Each row is a point on a tangle of strands that fork and nearly touch. The rows are in no order.
In the rows, zero is written as 128.
Two points are linked if the straight distance between their rows is under 136. Some points are linked to none.
Ped: 162 118 104 175 116 139 121  70  93  98 187 132 157 131 107 111 147  91  82  94 174  92 193 108 137 134 104 168 108 136 121 137 140 113  74  68 123 119 134 113 144  88 161 160 124 100  84
Rud: 109 153 101 103 132 109 152 137 121 152 126 154 133 142 146  72 105 168 133 132  74 127 131 123 106  99 158 105 170 102 122  97 116 128 169 160 115 131 121 170  99 134  86 127 102 125 154
ratev: 168 132 181 119  91 165  88  67 183 106  65 103 186 151 104 154 139 120 127  90 181 137  65 137 131 117 116 120  90 118 119 134 168  92  98 141 102 163 114 117 162 104 128 162 123 132  91
mak: 183 114 190 137 119 171  85 113 175  72  96 134 175 142 110 186 111 121 153  76 163 131  32 134  99 131  83 110  67 126 100 133 168 158 145 134 106 133 156  97 114 132  87 106  99 111 142
Bifer: 129 129 136 150 104 132 128 167 156 113 190  95 108 102 171 190 168 153 145 151  95 106 138 160 130 106  97 174 133 148 170 180 140 111  64 120 100  58  75 109 142 112 166 168 181  65 111
Mis: 130 152  77 107 110 107 153 117 143 147 112 117 129 119 150  93 110 178 124 137  91 130 125 124 139  97 107 100 174 116 123  88 108 119 196 158  84 118 142 139  73 160  75 134 117 126 143
zil: 177 111 125 155 184 157  98 116  78 108 163 137 102 122 117 127 129 116 155 140 158 104 117 124  85 150 128 153 117 188  89 112 133 124 109  88 120 143 124 160 162 105 152 111 114 109  65
vivug: 140 105 151 156 155 149  90 177  98 102 137 165 133 118 146 168 101 155 163 150  94  92  35 159  69 121 121 120  83 131 132 158 174 155 125 191 106 132 117 125 146 119 101 101 118 109 107
nimo: 126 120 139  75 138 136  79 137 126 161 114 164 153 155  77 131 108  87 123  96 122 146 150 127 110 171 182  82  99  65 126 159 152 178 147 137 135 181 153 145 154 149 118 136 135 192 181
kebes: 111 111  97  69 102 151 100 130 107 151 119  62  84 146 124 153  91 125 126  90 164 155 166  93 135 113 157 143 150 127  84  61 156 150 179  89 140 141 147 114 142 194  67  93 155 162 116
tep:  98 149 154 100 104 110 183 180 154 151 100 117 106 122 166  99 121 172 118 155  87 134 111 158 177 130 126 121 139 118 133 100 109  88 124 135 123 114 140 102  94 132  88 171 147  98 137
Zin: 126 128 132 122 171 107 130 148 157 151  96 170 182 183  97  89 117  98 143 121  95 132 131 119 101 138 164  90 143  74 151 177  92 222 172 158 150 168 133 171 156 138 144 119  95 160 209
Vegid: 100  92 113  60  95 162 119 138 109 134 120  64  56 141 126 161  84 121 149  82 193 162 144  89 141 122 162 158 139 126  79  54 173 160 144  94 165 126 150 131 168 166  72 104 153 164 106
pif: 103  82 125  56 116 164 103 145 106 140 136 101  72 157 115 148  88 116 140  95 173 159 134 108 125 137 176 147 109 105  89  72 189 150 101 115 153 156 148 154 166 144  89 121 155 176  94
kabu: 125 115 125 119 155 120 171 111 126 120 187 124  97  87 102 128 148 114 114 106 181 152 179 101 151 135 137 165 143 147 130 144 173 149 121  44 183 116 128 186 175  96 186 135 155 112  98
Zop:  79 159  66 125 125  63 179 160 173 102 109 106 104  93 145 176 154 104 140 173  62 171 117 137 151 147  80 144 150 105 168 134 102  90 134 170  98  48 125  68  91 164 140 126 140 100 159
nifin: 106 144 134  74 157 134 127 117 120 183 134 158 124 163 119  91 102 120 114 104  82 122 177 116  90 132 190  96 136  72 156 118 104 157 163 147 129 172 135 161 125 145 115 143 122 170 176
Rad: 132 150  56  95 106 163 109 116 124 166 121  86 121 143 118 126 102 149 124  90 102 131 178  83 120 107 139 113 168 110 116 101 143 155 234 125 105 158 142 129  89 183  74 123 157 137 140
lifa: 104 177 212 104 117 132 144 145 159 160  66 127 137 150 141  98 119  99 115 123 132 117 136 175 182 154 138 116  94  87 164 124  91 100 140 128 146 131 143  92 110  84 142 188 151 112 163
tiv: 121 105  92 175 108  81 139 142 127  54 174 153 163 101 112 137 142 135 126 142 143 128 197 121 141 125  83 128 172 175 109 151  76 149 125  94 119  96 169 112 118 165 169 113 104  86  75
nenes: 171 103 193 160 143 179 102 129 142 101  92 109 133 139 152 197  95 149 148 113 154 100  30 172  90 113  93 108  91 162 129 121 156 101  96 139 107 143 143 105 151 112 120 118 126  96  88
kinol: 174  91 130 166 150 185  76  56  69 134 110 110 116 190  94 178 148  95 159  95 190 129  85  90 111 137 137 153  83 128 106  66 139 141  70  94 152 187  93 106 156 130 141 140 108 132  72
Nuzaf: 168  97 111 160 160 177 100  93  62 137 135 112  79 151 104 192 159  94 150 101 186 132  80  77 133 147 123 168  99 119 115  83 175 155  78  73 177 185 124 133 194 118 159 133 127 139  75
dad: 142 111 133 153 159 152 117 143  74  94 147 145 114 131 149 171 114 163 170 165 105  84  62 177  75 109 127 141 105 156 119 160 165 117 108 169  93 122 103 143 158 120 121 110 126  86  84
Nak: 156 106 175 154 136 167 116 134 124 113 106 107 124 127 163 166 103 153 149 135 146  88  65 169 102 105  96 123 114 168 114 129 150  82  84 122 100 120 123 111 171  88 126 132 147 103  81
pepev: 146 141 187 105  80 152  97  76 186 132  72  92 194 156 102 127 143 111 101 113 172 134  94 133 147 105 110 128  93 108 126 127 154  67  94 126 130 150 111 111 155  84 147 198 153 129  94
vitu: 135 119  77  97 154 170 135 129 104 120 180 109  55 110 155 145 134 152 136 127 148 158 133 106 133 146 141 160 156 163  89 134 136 138 180 105 182 145 134 208 127 135 115  85 136 151 112
Bizeg: 141 130  92  95 136 166 124 142 104 144 185 140  98 124 147 101 117 165 130 144 118 148 125 121  98 146 157 154 154 151  86 121 131 119 175 133 153 154 134 202  99 151  94  95 123 160 110
maz: 146 136  66  91 117 142 113 101 114 158 120  97 130 127 139 102 109 165 121 104 108 129 160 102 125 100 122 111 174 122 115  88 114 143 222 136  92 144 138 142  77 180  81 119 133 147 129
Zadis: 128 122 169 138 110 117  71 178 168 161 129 118 107  62 187 194 133 136 136 126 107  83  42 171 118 130 127 109 107 136 166 171 146 134  90 180 103 133 107  85 136  99 121 139 136 134 144
boko: 148 110  83 136 116 119 135  91  87 117 182 129 148 139 103 127 153  86  60 110 185 108 207 105 169 122 139 185 114 109 107 124 148 122  79  58 160 128 138 107 139 117 163 144 148 125  95
Dul:  94 159 108  90 157  93 149 101 114 151 160 151 123 132 123  83 123  94 105 163  92 139 178 147 130 131 132 161 120 143 167 123  81  91 137 124  93 111 116 122  77 125 168 122 132 178 172
did: 135 126 151 106  73 137 109  68 160 115  74  92 191 176  94 119 148 124  70 109 169 129 131 113 145  99 111 136  94 109 132 121 157  71  68 109 139 153  98  98 145  83 143 200 160 154  91
kamur: 149 113  64 123 112  74 148  77 112 118 160 115 154 128 118 162 125  93  43 106 157 160 223 112 157 133 118 170 122 104 104 113 118  99 110  87 144 106 145  85 111 163 148 110 157 163 131
gikel:  96 162 112 124 149 106 148 121 134 176 131 168 124 160 131  59 119 150 118 141  67 119 129  94  68 109 187 106 178  87 157 106  98 151 159 189 138 147 108 158 104 127 107 117  90 134 184
zike: 137 141 157 106 126 114  90 110 135 152  87 165 174 140  65 118 134  70 122  95 134 119 131 139 126 165 159  79  96  82 134 171 146 191 155 164 110 161 157 134 141 133 122 138 115 191 187
kon: 114 104  66 152 134 104 116 148 160  71 181 115 139  87 142 135 137 130 135 149 155 147 172  97 151 154 116 132 180 164 136 133  95 146 180  86 155 125 149 145  94 199 179  92 102 103  98
Fuz: 134  90 126  86 132 189  98 127  75 143 133 114  80 148 110 149 114 117 130 100 175 146 122 123 132 139 171 159  96 123  85  78 179 146 102 101 158 165 135 168 164 155 116 107 150 181  78
Zeki: 137 127 122 116 131 135 143 126  90 104 122 139 127 136 147 105 103 170 152 163 118 111 107 167 122 101 112 125 144 164  83 122 133  95 126 143  92 115 130 166 125 129  85 111 125 115  91
gode: 105 122  83  93 149 118 142 141 104 117 178 167 100 104 130  89 127 146 132 193  87 145 116 126  82 135 181 132 187 142 122 156 127 100 144 181 129 127 106 154 105 129  89 107 106  92 135
vozi:  91 133 156 149 170  93 147 153 154 146  86 154 163 184 115  73 126 120 113 137  90 126 118 131 121 118 166  86 145  74 184 158  83 202 150 181 141 142 130 161 150 125 144 110  75 137 190
topes: 147 102 128 166 123 111 156 113 112  86 132 130 144 114 145 133 136 147 150 159 152  93 144 146 125 100  79 139 153 188  90 148 113 102  88  93  91  88 135 118 157 109 142 114 139  82  77
buk: 104 166 123  76 150 116 135 106 129 172 113 146 104 155 110  98 100 127 112  86  87 103 193 106 101  99 170  98 139  72 147 109  96 152 180 128 101 160 134 142 105 137 110 151 131 157 190
loda: 169  95 166 112  86 154 154  75 109 112  62  86 146 152 117 111 148 175 143 124 173 178 162 109 163  86 109 119 108 151  73 108 119  93 110  93 135 126 109 124 160 157 109 142 133 156  81
Mufe:  86 157 142 109 108 113 175 200 141 146 105 130 108 138 157  99 122 170 116 145  64 110 110 141 156 120 144  99 153  85 141 107 123 125 113 160 137 112 118 120 115 118  87 163 111  88 160
dukuf: 125 115  47 122 124  86 145 133 152  80 106 102 130 100 167 138 140 157 124 178 107 144 100 130 151 115  70  98 176 132 125 122 103  93 162 164  87  88 151 116 108 181  98 113 122  95 128
dolu:  74 148 176 168 112 100 107 239 156 160  92 114 114 133 127 147 164 115 106 137  91  97  95 147 148 171 150  75 134  87 171 167  87 193  94 179 147 137 128 106 148 100 125 152 108 129 177
riguz: 179 122 122 120 171 168  98 117  90 129 172 153 108 115 122 107 129 115 127 131 161 121  97 147 102 154 160 138 106 162 110 132 148 119 127 107 125 173 128 182 144 119 146 118 130 153  77
dok: 116 116  73 120 119  66 158 134 148  78 142 125 142  97 142 135 135 146 127 179 121 135 143 149 155 106  86 128 163 154 118 158  91  95 141 131  86  77 144 114 104 165 130 110 127  95 108
biper:  88 180 128 105 147  93 187 131 145 157  81 135 107 133 147  98 110 141 127 148  89 142 134 142 158 116  99 131 113 110 172  89  67 100 134 153 114  97 136  91  64 116 129 164 138 140 182
dipod: 160 100 116 167 117 114 145  96  87  88 123 128 137 121 136 129 127 145 165 156 160 119 149 134 146 113  85 131 160 197  71 129  92 106 124  84 102 103 134 130 144 139 134  94 114 103  80
geko: 122 120 109 163  98 105 146 119 110 102 199 142 143  80 101 147 165 117 101  85 178 154 218  98 192 147 107 151 114 118 119 110 123 188 128  79 200 124 185 111 126 153 176 127 119  98  87
Tuk:  89 171 106 106 149  70 190 136 139 143  98 136 111 118 146 108 106 117 128 173  79 150 134 145 161 135  85 158 119 127 166 118  74  81 115 151  94  75 121  88  82 115 140 140 148 139 171
zivef: 125 118 165 163 110  98  92 161 154 136 108 158 165  74 141 151 115 119 142 142  86  94  43 142  80 123 132  95 101 138 158 182 178 211 136 184 131 115 105  92 130 116  97  77  92 133 191
zogag:  98 152 176 164 116 107 132 231 174 157  82 136 125 141 136 120 136 133 125 126  84  99  90 159 150 167 156  83 146  60 151 166  99 175 103 154 162 146 120 126 154  99 119 149 115 111 182
Lofiv: 107 175  72 115 148  90 139  95 120 186 113 128  92 122 136 102 123 127  99 118  83 134 176 108 126 112 130 131 126 114 164  84 100 112 196 145  84 123 139 112  51 159 135 130 140 172 184
fiva: 161 118 134 173 169 147 111 119  93 101 178 133 115 112 104 122 146 121 163 137 164 100 155 124  95 158 123 153 150 191 100 132 125 131 108  69 121 127 130 161 165 100 168 121 108  78  72
kiguk: 124 115  84 142 112  68 155 133 142  67 165 139 160 101 127 127 138 125 125 151 128 136 182 137 140 116  82 146 156 161 117 158  89 110 123 109  98  74 141 112  93 152 158 120 125 106  88
kepes: 157 105 192 155 113 159 152 141 129 120  82  79 122 145 166 137 127 172 148 159 152 116 108 149 135 112  95 134 108 193  92 108 154  65  88 102 133 125 129 107 167 110 105 128 163  99  70
pazom: 150 162 199 156 105 108 122 154 188 150  79 135 169 105 116 139 141  89 138  83 134 108  82 165 157 157 115  82  92  88 131 176 138 154 148 161 116 135 163 106 148  85 109 144 109 141 183
Soka: 148  74 135 133 131 206  48 122  86 107 107 126 106 192  77 162 136 106 153  88 188 145 106 110 118 155 151 137  58  86  81 106 178 153 106 120 133 167 123 130 147 166 120 132 142 171  87
lovad: 136  99 128 167 114  99 163 141 125  81 147 118 128 110 138 163 147 159 160 166 128  88 156 150 126  94  78 148 153 177 118 176 137 106  86 110 101  78 119 110 155 119 146 131 168  63  84
Bes: 182  91 161 185 131 191 110  45  66 118  92 103 129 199 102 151 147 120 169  99 177 126 101 101 107 111 115 139  91 158  89  84 121 109  74  89 139 163  79 117 170 119 138 122 106 133  63
gam: 139 121 148 181 154 151 133 119 101 112 182 122 114  95 101 113 161 129 157 122 162 130 166  88 127 158 114 152 139 184 101 120 144 158 110  39 160 137 144 169 168 108 174 124 117  85  78
Lubap: 171 104  74 115 115 138 122  88  91 116 133 112 126 116 150 135 124 130 119 131 172 131 167 121 168 121 115 147 163 167  75 112  93 121 153  77 126 137 140 138 132 184 121  83 129 152 101
Lig:  95 173 140 127 118  99 178 212 164 140  96 141 108 168 145  91 115 157 134 124  68 115 109 130 139 109 150 105 167  56 165 107  91 145 117 156 144 133 119 147 134 101 105 155  98  95 192
zasu:  96 140 133  77 160 141 125 139 136 203 149 151 108 146 123 123 106 127  95 106  92 138 159 102  83 147 206 116 128  85 155 115 144 168 162 143 169 190 145 169 134 150 100 126 144 186 179
dudur:  51 179 179 131 131 121 148 202 133 146  78 125  93 154 157 110 121 123 111 157  86 124 109 161 180 159 133 125 111 109 192 113  74 148 100 166 136 114 125  81  93  77 144 162 123 128 180
refi:  82 164  63 122 169  84 148 114 131 142 153 131  76 115 132  84 143 107 132 178  86 144 162  90 115 139 141 147 142 139 169 121  79  90 195 161  97  93 109 106  39 156 143 104 104 143 191
Bomu:  81 170 198 125 121 126 141 196 150 155  80 126 104 155 153  98 121 120 114 142 100 109 128 168 176 162 144 111 119  99 166 121  71 132 122 144 145 129 134  80  95  96 133 187 138 105 165
meka: 170 108 228 172 110 193 137 111 135 108  72  67 130 171 154 142 123 148 168 135 173 126  89 140 117 113 102 115  84 168  96  93 141  67  93 103 148 123 115 114 169 100 113 143 134 105  72
Dud: 170 141 184 127  94 115 103  98 182 117  98 136 187  85  94 142 124 101 156  74 148 110  70 138 100 137 110 117  67 132 107 152 179 173 139 153 103 124 141 110 108 120  90 105  81 130 196
vum: 157 113 144  97 123 155 131  79 106 137 112 131 159 144 127  95 109 152 105 118 153 133 141 148 147  98 120 139 130 144  83 110 130 101 115  93  85 131 118 142 132 135 123 130 151 158  88
bafu: 110 114  46 131 139  84 122 141 161  71 179 117 141  91 130 118 144 109 115 160 125 141 156 107 130 136 119 125 181 152 153 134  97 108 181 123 114 111 145 130  73 201 174 105 118 101 113
Ramif: 173 102  96 151 113 108 149  84 105  91 120 122 156 116 144 126 137 147 125 140 164 141 158 120 164 109  80 139 154 172  78 132  75  99 132  89 116 117 144 125 137 173 130  95 128 137  95
Roke:  43 163 173 151 137 110 148 191 128 141  85 123 100 159 145 100 119 115 101 149  86 122 102 153 166 141 132 103 121  88 202 129  72 168 108 196 135 118 128 123 115  62 145 128 105 155 184
Sok: 109 185 222 141  96 118  95 166 173 167  74 117 137 135 136 128 150  68 120 108 128 117 106 188 178 186 137 105 101 106 148 138  96 107 131 156 144 147 148  73 135  64 139 179 137 124 168
vapo: 157  93 144 132 120 192  45  92 101 103  83 129 148 189  84 164 134 107 148  74 195 137 102 131 118 135 153 129  78  95  88 125 179 132  98 124 102 184 109 117 148 145 129 147 128 161  77
Bilu: 163 125 145 130 135 140  87  92 146 120 118 148 161 107 139 144 113  97 117 113 159  98  59 178  94 117 118 117 107 157 144 131 149 105 102 146  84 136 135 115 160  84 148 135 122 135 101
las: 121 122  77  81  97 175  99 133 109 151 124  53  97 146 125 145  89 131 125  85 136 144 177  83 122 122 137 127 153 115  97  86 166 172 220 104 128 141 153 116 136 192  59  99 168 153 122
reg: 181 105 206 154 124 187  92 100 171  79  75 107 157 169 111 206 108 123 154  82 183 129  31 143 106 123  89 107  64 141 118 114 153 107 117 140 110 142 140  98 144 121 114 116 111 104 106
sud: 137 125 147 133 116 142  91 149 167 122 193 109 111 105 181 220 152 129 147 134 110 105 124 162 108 107 103 158 124 142 206 183 132 123  66 131 102  81  83 104 145  81 174 160 160  69 122
Meluf: 133 136  46 131 119 111 144 126 154 122  85  99 131 107 158 111 125 169 126 144  94 146 101 118 154 106  85  82 176 105 149  85 108 107 195 172  93 117 160 121  81 160  86 134 127 103 131
geri: 173 112 156 125 108 162  53  73 148  94  74 132 172 161  73 181 142 105 136  71 191 142  79 124 121 136 126 115  80  99  90 147 181 128 110 138  91 183 109 112 140 147 119 145 116 148 100
Pokul: 105 125 147 124 130 141 144 176 106 124 117 139 130 125 162 112 101 177 153 155  86 106  76 179 132 107 128 118 136 121 108 132 153 105 108 164 100 122 124 146 148 108  88 133 130 112 109
repa: 137 136 147 100 123 133 146  89 129 139 112 135 162 132 135  79 114 140 102 142 130 124 126 176 156 106 106 134 122 149 121 120 119  74  94 113  91 112 130 128 130 106 142 158 158 155  96
noge: 107 184  77 130 146  76 175 104 152 156  69 119 102 115 137 112 124 152 125 123  75 137 151 123 136 108  89 123 110 103 161  81  75 102 189 153  88 105 142  95  49 136 136 154 140 152 173
ril: 120 130 109 128 140 117 144 126 122 122 211 140 138 114 103 104 136  73  87 117 158 128 200 133 134 151 135 172 131 153 141 144 127 105 104  61 142 107 126 145 103 113 193 143 136 139  96
nikid: 149 104 137 143 166 143 100 135 118  96 146 126 105 109 161 205 124 137 158 147 119  80  72 176  72 103 110 133 115 160 157 171 154 128  98 142  77 123  96 133 172 104 149 125 131  58  92
Bufov: 131 117 129 156  86 111 156 158 139  81 167  99 125  96 150 175 166 166 158 158 107 104 144 151 139  94  82 159 148 153 152 180 137 109  71 112  97  61 100 118 141 131 161 143 185  52  94
bos: 122 116 119 114 157 132 117 184 151 149 137 193 166 196 105  84  98 142 175 129  62 152  99 121  76 116 156 135 151  85  97 134 118 151 164 179 156 152 113 170 147 146 129 108  92 120 158
fugi: 128 122 113 113 177 121 114 169 171 163 118 184 175 185 104  76 105 123 172 129  79 154 112 105  83 131 175 122 152  83 121 149 104 176 168 173 177 162 111 170 148 153 142 111  91 129 192
beru:  86 151  52 133 159  77 135 124 162 110 172 129 115 100 120 109 151  97 126 176  89 160 162  98 114 144 128 134 157 151 162 131  93  86 194 141 100  93 124 112  42 180 165 101 117 128 150
sido: 121 139 110 100 133 139 129 161 117 143 138 168 164 167 122  85  97 171 155 140  71 144 100 130  80 104 156 123 175 104  93 104 131 134 161 179 132 135 120 176 123 140  93 115  89 113 144
Mor: 125 173 225 159  88 101  93 165 191 157  79 108 141 107 119 140 168  67 130  92 145 111  95 157 168 176 126 101  94 103 141 158 115 139 139 163 130 139 162  83 140  76 110 160 113 131 190
buv: 107 155 101  69 162 111 142 101 109 161 176 149 106 118 130  94 127  97  87 150 117 130 179 137 129 132 157 153 121 139 156 117 107  97 137 109 123 142 123 147  88 143 167 127 152 184 161
Zabut: 156 123 157 110 137 172  75 107 128 125 112 167 177 138 111 105 102 106 135 106 148 122  87 159 108 144 142 101  85 104 107 146 158 136 136 153  97 156 135 153 138 134 120 130 123 159 109
Nuvo: 114 151 154 138 144 104 149 218 175 140  93 148 135 169 139  99 109 134 146 131  69 122  81 148 135 133 150  82 153  54 149 156 109 157 116 153 158 155 122 156 168 101 115 141  98 105 181
safor: 118 128  76  66 133  89 154 107 140 150 164  89  72  87 136 154 116  97  83 134 167 139 191  96 142 123 146 161 132 127 133  87 156 117 154  86 152 110 144 130 117 170 142 101 181 166 142
dudo: 136  97 133 152 160 135  89 162 109 119 132 186 152 105 133 133 109 139 148 174  86  99  42 140  64 142 151 111  94 137 145 169 175 156 138 197 130 138 112 124 140 114 103 106 113 112 114
Dib: 144 160 182 147 114  98 108 138 168 143  82 157 187 116  86 123 135  88 139  93 137 109  99 147 131 145 119  80  92  90 138 189 145 178 171 165 114 138 152 130 150 103 116 134 100 161 195
zoniv: 184  88 156 148  74 132 164  69 100 116  63  87 155 134 132 117 151 167 149 132 173 180 158  97 160  91  84 121 119 173  77 110  90  97 112  81 168 124 119 115 155 156 114 112 125 156  90
gizi: 150  79 166 111 103 159 109  70 105 106  70  90 152 182  98 110 147 153 129 101 177 158 154 103 150  89 130 133 112 125  86 117 157  75  73  89 117 155  84 117 163 135 115 151 143 156  77
von: 105 149 111 144 146  88 158 130 120  97 173 162 176 136 101 104 100  78 112 139 123 148 215 137 122 146  97 177 117 156 161 164  95  98  94 115 108  56 122 107  73 105 171 131 141 143 127
nufi: 178 100 195 178 116 197 136  67 100  96  65  88 132 190 123 132 126 141 180 101 164 147  99 123 120 103  99 117  89 158  78  90 129  83  87 103 146 119 104 122 167 112 126 135 122 130  65
dol: 128 136 177  95 120 129 159 129 146 146  97 135 138 132 148  85 102 151 120 135 114 130 116 179 165 118 119 114 113 120 128 119 116  87 116 131 103 113 139 124 120 106 111 161 159 120 119
Renu: 185 138 172 125 105 142 101  91 163 101 101 143 194 121  91 170 127 101 171  72 152 123  68 121 103 142  91 124  67  90  83 169 185 160 163 141  95 128 144 100 111 120  94 123 105 130 176
pimar:  85 147 114  68 153 141 147 125 137 201 169 126  70 115 149 125 108 141  96 116 106 146 147  86  84 131 192 128 144  99 150 103 157 140 179 146 187 167 140 167 120 144  97 115 171 179 181
Pori: 108 112  90  48 154 118 167 106 147 142 164 100  49 101 141 152 115 119 101 122 165 160 155 110 124 108 153 155 146 134 129 114 175 127 153  90 175 122 138 175 145 135 134 108 179 162 131
dela: 123 123 177 153 108 155  94 200 151 151 114 113 124  93 168 181 131 164 141 131  87  81  57 168 125 158 143  97 105 114 139 162 158 129  97 175 118 153 115 100 144 111 108 157 136 122 127
Guvek:  99 173  82 123  97 102 198 188 148 142 101 130 101 118 155 111 135 174 109 137  49 135  95 101 137 101 123  94 190  81 146  90 136 121 138 172 132  95 118 106 105 127  80 152 100  69 190
pof:  79 156  84 111 135  57 192 160 160 117 128 131 109 108 144 140 129 118 135 184  63 160 129 139 154 125  89 158 141 124 154 133  98  85 125 157  93  57 120  83  82 142 138 130 140 118 151
mes: 126 117 136 154 142 135 166 112 107 120 182 121 106  80 104 134 150 139 141 104 176 153 172  86 162 127 106 158 143 147 106 128 165 170 115  38 192 122 145 191 179 102 185 121 138  94  94
fidit: 189 107 119 188 115 142 134  54  72 102 150 127 158 142 119 127 157 124 119 112 175 110 179  83 150 118 103 146 118 153  95 127 117 110  66  68 130 128 136 102 168  88 137 130 125  94  86
Givaz: 130 119  90 112 133 151 117 132  84 104 157 142 117 134 141 104 116 170 153 172 127 123 116 134 111 133 129 137 158 173  71 120 117 113 160 138 115 132 137 187  99 143  99  89 111 123  98
Duv: 111 130 164 123 120 151 133 196 127 146 119 121 118 109 171 140 119 169 139 153  82  91  70 177 138 116 134 115 128 114 129 140 155 104  87 164 109 135 111 125 138 113 101 146 156 100 119
Dat: 105 144  90  69 152  97 155 107 116 166 183 118  86 120 120 132 124  84  74 147 146 138 190 114 136 139 153 164 123 127 158 105 138  97 141  84 145 119 132 123  94 159 168 120 166 179 172
gipat: 143  89 129 103 100 145 101  65 109 129  87 104 168 181  97 119 140 129  81 102 165 128 152 117 155  90 132 139 113 109 105 109 159  77  59  86 117 162  94 114 151 124 136 169 152 152  84
roka: 136 103 122 199 104 110 126 125 105  86 176 152 163  88 112 129 153 126 141 123 163 120 206 101 153 143  92 129 155 179 103 127  93 168 122  62 149 117 176 124 130 147 176 110  97  70  77
Sabe: 101 148 105 112 168 135 146 132 138 191 167 168 110 133 140  69 127 152 111 146  87 145 117  90  77 142 203 122 175 106 152 121 111 128 163 184 174 161 112 169 105 133 102 106 117 151 169
Sozi: 156  94 111 103 107 154 119  86  79 135 128 113 117 144 122 123 120 143 112 100 162 147 168 126 158 105 142 144 143 146  75  91 137 113 112  77 115 146 122 137 139 176 120 103 141 168  91
zep: 136 117  91 145 113 106 152 108 106 107 203 130 148 109 103 132 156 100  78  92 176 133 231 102 184 147 126 177 108 110 111 120 141 151 106  63 179 107 166 110 116 135 168 135 135 106 105
Sufek: 107 183  95 113 136 103 142 110 134 181 101 138  95 149 128  91 124 142 116 102  80 103 180  99 101  81 150 108 144  86 167  90  98 143 190 149 104 144 133 133  72 140 114 151 123 149 190
nanis: 150 105 152 140 139 130  85 133 145 105 163 123 116 109 165 222 130 123 138 142 138  84  86 176  79 101  99 142 125 160 192 179 147 118  72 127  89 101 113 110 168  89 150 149 132  68 104
gobad:  99 124 111  59 174 130 161 108 133 180 179 127  54  97 149 127 128 130  94 135 130 153 139 118 112 138 178 144 137 127 155 131 158 105 159 126 173 151 131 184 122 130 119 110 171 177 150
Kipet: 197  95 137 192  78 134 162  43  69 105  90 112 155 131 122 131 152 146 156 128 171 158 150  87 150  93  81 110 112 174  68 118  94  96  86  73 168 131 102  98 165 127 120 101 119 130  92
nok: 125 107  75 125 145 152 122 128 132  95 177  94  75  91 152 137 136 146 161 138 167 153 134  80 163 148 108 138 176 167 117 143 118 144 192  83 188 132 141 196 118 169 139  71 125 109 120
bisaf:  98 134 124 140 142 123 160 124 142 129 209 133 120 106  92 106 156  98  82  98 165 141 176 119 132 158 138 175 121 143 161 148 161 137 105  50 180 101 124 179 137  85 197 160 153 114  92
zipib: 121 104 140 165 138 108  93 160 138 129 114 184 168  93 130 122 118 123 137 168  94  96  41 134  67 135 150 102 113 135 162 185 165 199 143 200 145 121  94 101 137 116 104  77 109 127 157
vutel: 207 111 138 210 106 148 152  31  64 103 112 110 157 140 116 133 146 133 150 121 160 120 158  73 137 100  93 122 110 162  88 116 113 101  54  76 147 131 115  90 168  86 121 120 117  79  89
Ven: 126 126 135 189 104 115 141 132 103 107 196 145 151  78 104 115 161 135 126 101 164 142 203  91 170 160  94 138 139 158 112 112 118 186 126  61 183 124 189 129 125 141 174 118 113  80  96
muso:  57 162 161 154 155 101 157 160 143 127  82 139 123 176 134  87 122 132 103 135  89 125 126 143 132 110 143  92 124  82 202 131  67 179 145 193 130 121 130 147 127  75 152 125  85 152 193
Gog:  89 158 109 131 164  92 162 128 125 107 162 156 157 129 102 104 102  80 131 159 101 165 206 128 123 151 108 180 123 157 181 148  90  93 121 123  98  73 107 106  69 116 179 114 124 162 161
Pume: 111 151 101 155 135 119 131 118 119  95 199 158 174 129  96 105 120  77  93 104 137 122 217 135 120 154 126 169 113 158 157 154 120 119  87  84 132  71 131 117  81  93 175 146 129 133 104
fegom:  95 153  66 106 109 101 182 157 118 132 123 140 106 116 144  99 131 161 103 155  54 140 103 104 113 100 131  92 202  90 149 101 151 132 153 185 122  83 103 110 110 128  88 127  92  82 193
Famev: 173 110 124 110 153 182  93 113  86 138 147 136 102 129 114 130 127 118 121 110 173 132 111 135 122 148 163 152  98 142  97 110 164 133 105  94 142 175 130 168 154 138 148 117 143 170  84
gir:  92 153 155 155  99 124  67 173 155 178 122 110  88  77 174 198 166 109 124 154  96  89  66 167 142 145 119 112 113 133 186 161 106 146  77 204 117 121  83  81 137  94 140 165 146 156 168
mevuv:  79 158 170 162  88 119  75 215 142 178 100 110  96 103 156 158 163 117 108 153  82  96  84 155 150 179 138  96 121 111 183 161  94 174  86 202 128 125 100  81 129  93 137 159 133 145 161
mena: 142 126 181 149 104  87  95 136 164 132 107 154 168  72 123 140 123 106 139 109 125  91  53 149 102 134 121  98  82 152 140 156 161 194 146 172 106 121 128 103 117 107  91  95  83 141 189
liku: 128 112 133  84 133 171  75 145 116 162 137 153 136 132  86 141 117 100 116  95 143 149 125 132 111 173 194 106  89  93 122 135 187 164 132 136 145 187 146 158 143 157 119 124 154 197 127
gefik: 131 101  86 154 135 135 117 142 137  75 164 112 115  81 131 143 146 134 161 146 170 149 162  83 170 157 106 129 175 178 117 140 101 156 182  61 194 138 149 176 117 185 161  81 109  97 103
fif:  95 138 101 105 165 117 145 131 126 153 172 182  98 114 138  69 128 140 111 193  88 139 116 120  89 154 199 126 166 127 146 151 105 105 149 188 145 134 109 159 106 118 103 115  98 133 153
tesa:  88 133  60 108 131 104 161 120 119 119 160 156  97  97 131  93 146 136 112 186  73 141 121 102  93 118 162 109 200 117 140 128 130 108 169 196 116  83  99 120  88 140  88 112  85  87 181

A fork is a point with three links. Follow the links from the first point to the second and name the forks in between, in order.
Mor / Meluf => Rud, Mis
tiv / vozi => Mis, Rud
Guvek / vum => Mufe
Famev / Ven => Mis
Sozi / maz => Mufe, Rud, Mis

A fork is a point with three links, a tip a point with one. Leave the first point through the second and follow the links. Name the first fork or tip that comes.
fugi / Zin => liku
gikel / Sabe => Mufe
pif / Vegid => Mis
lifa / Bomu => Rud
mena / Dud => Nuzaf
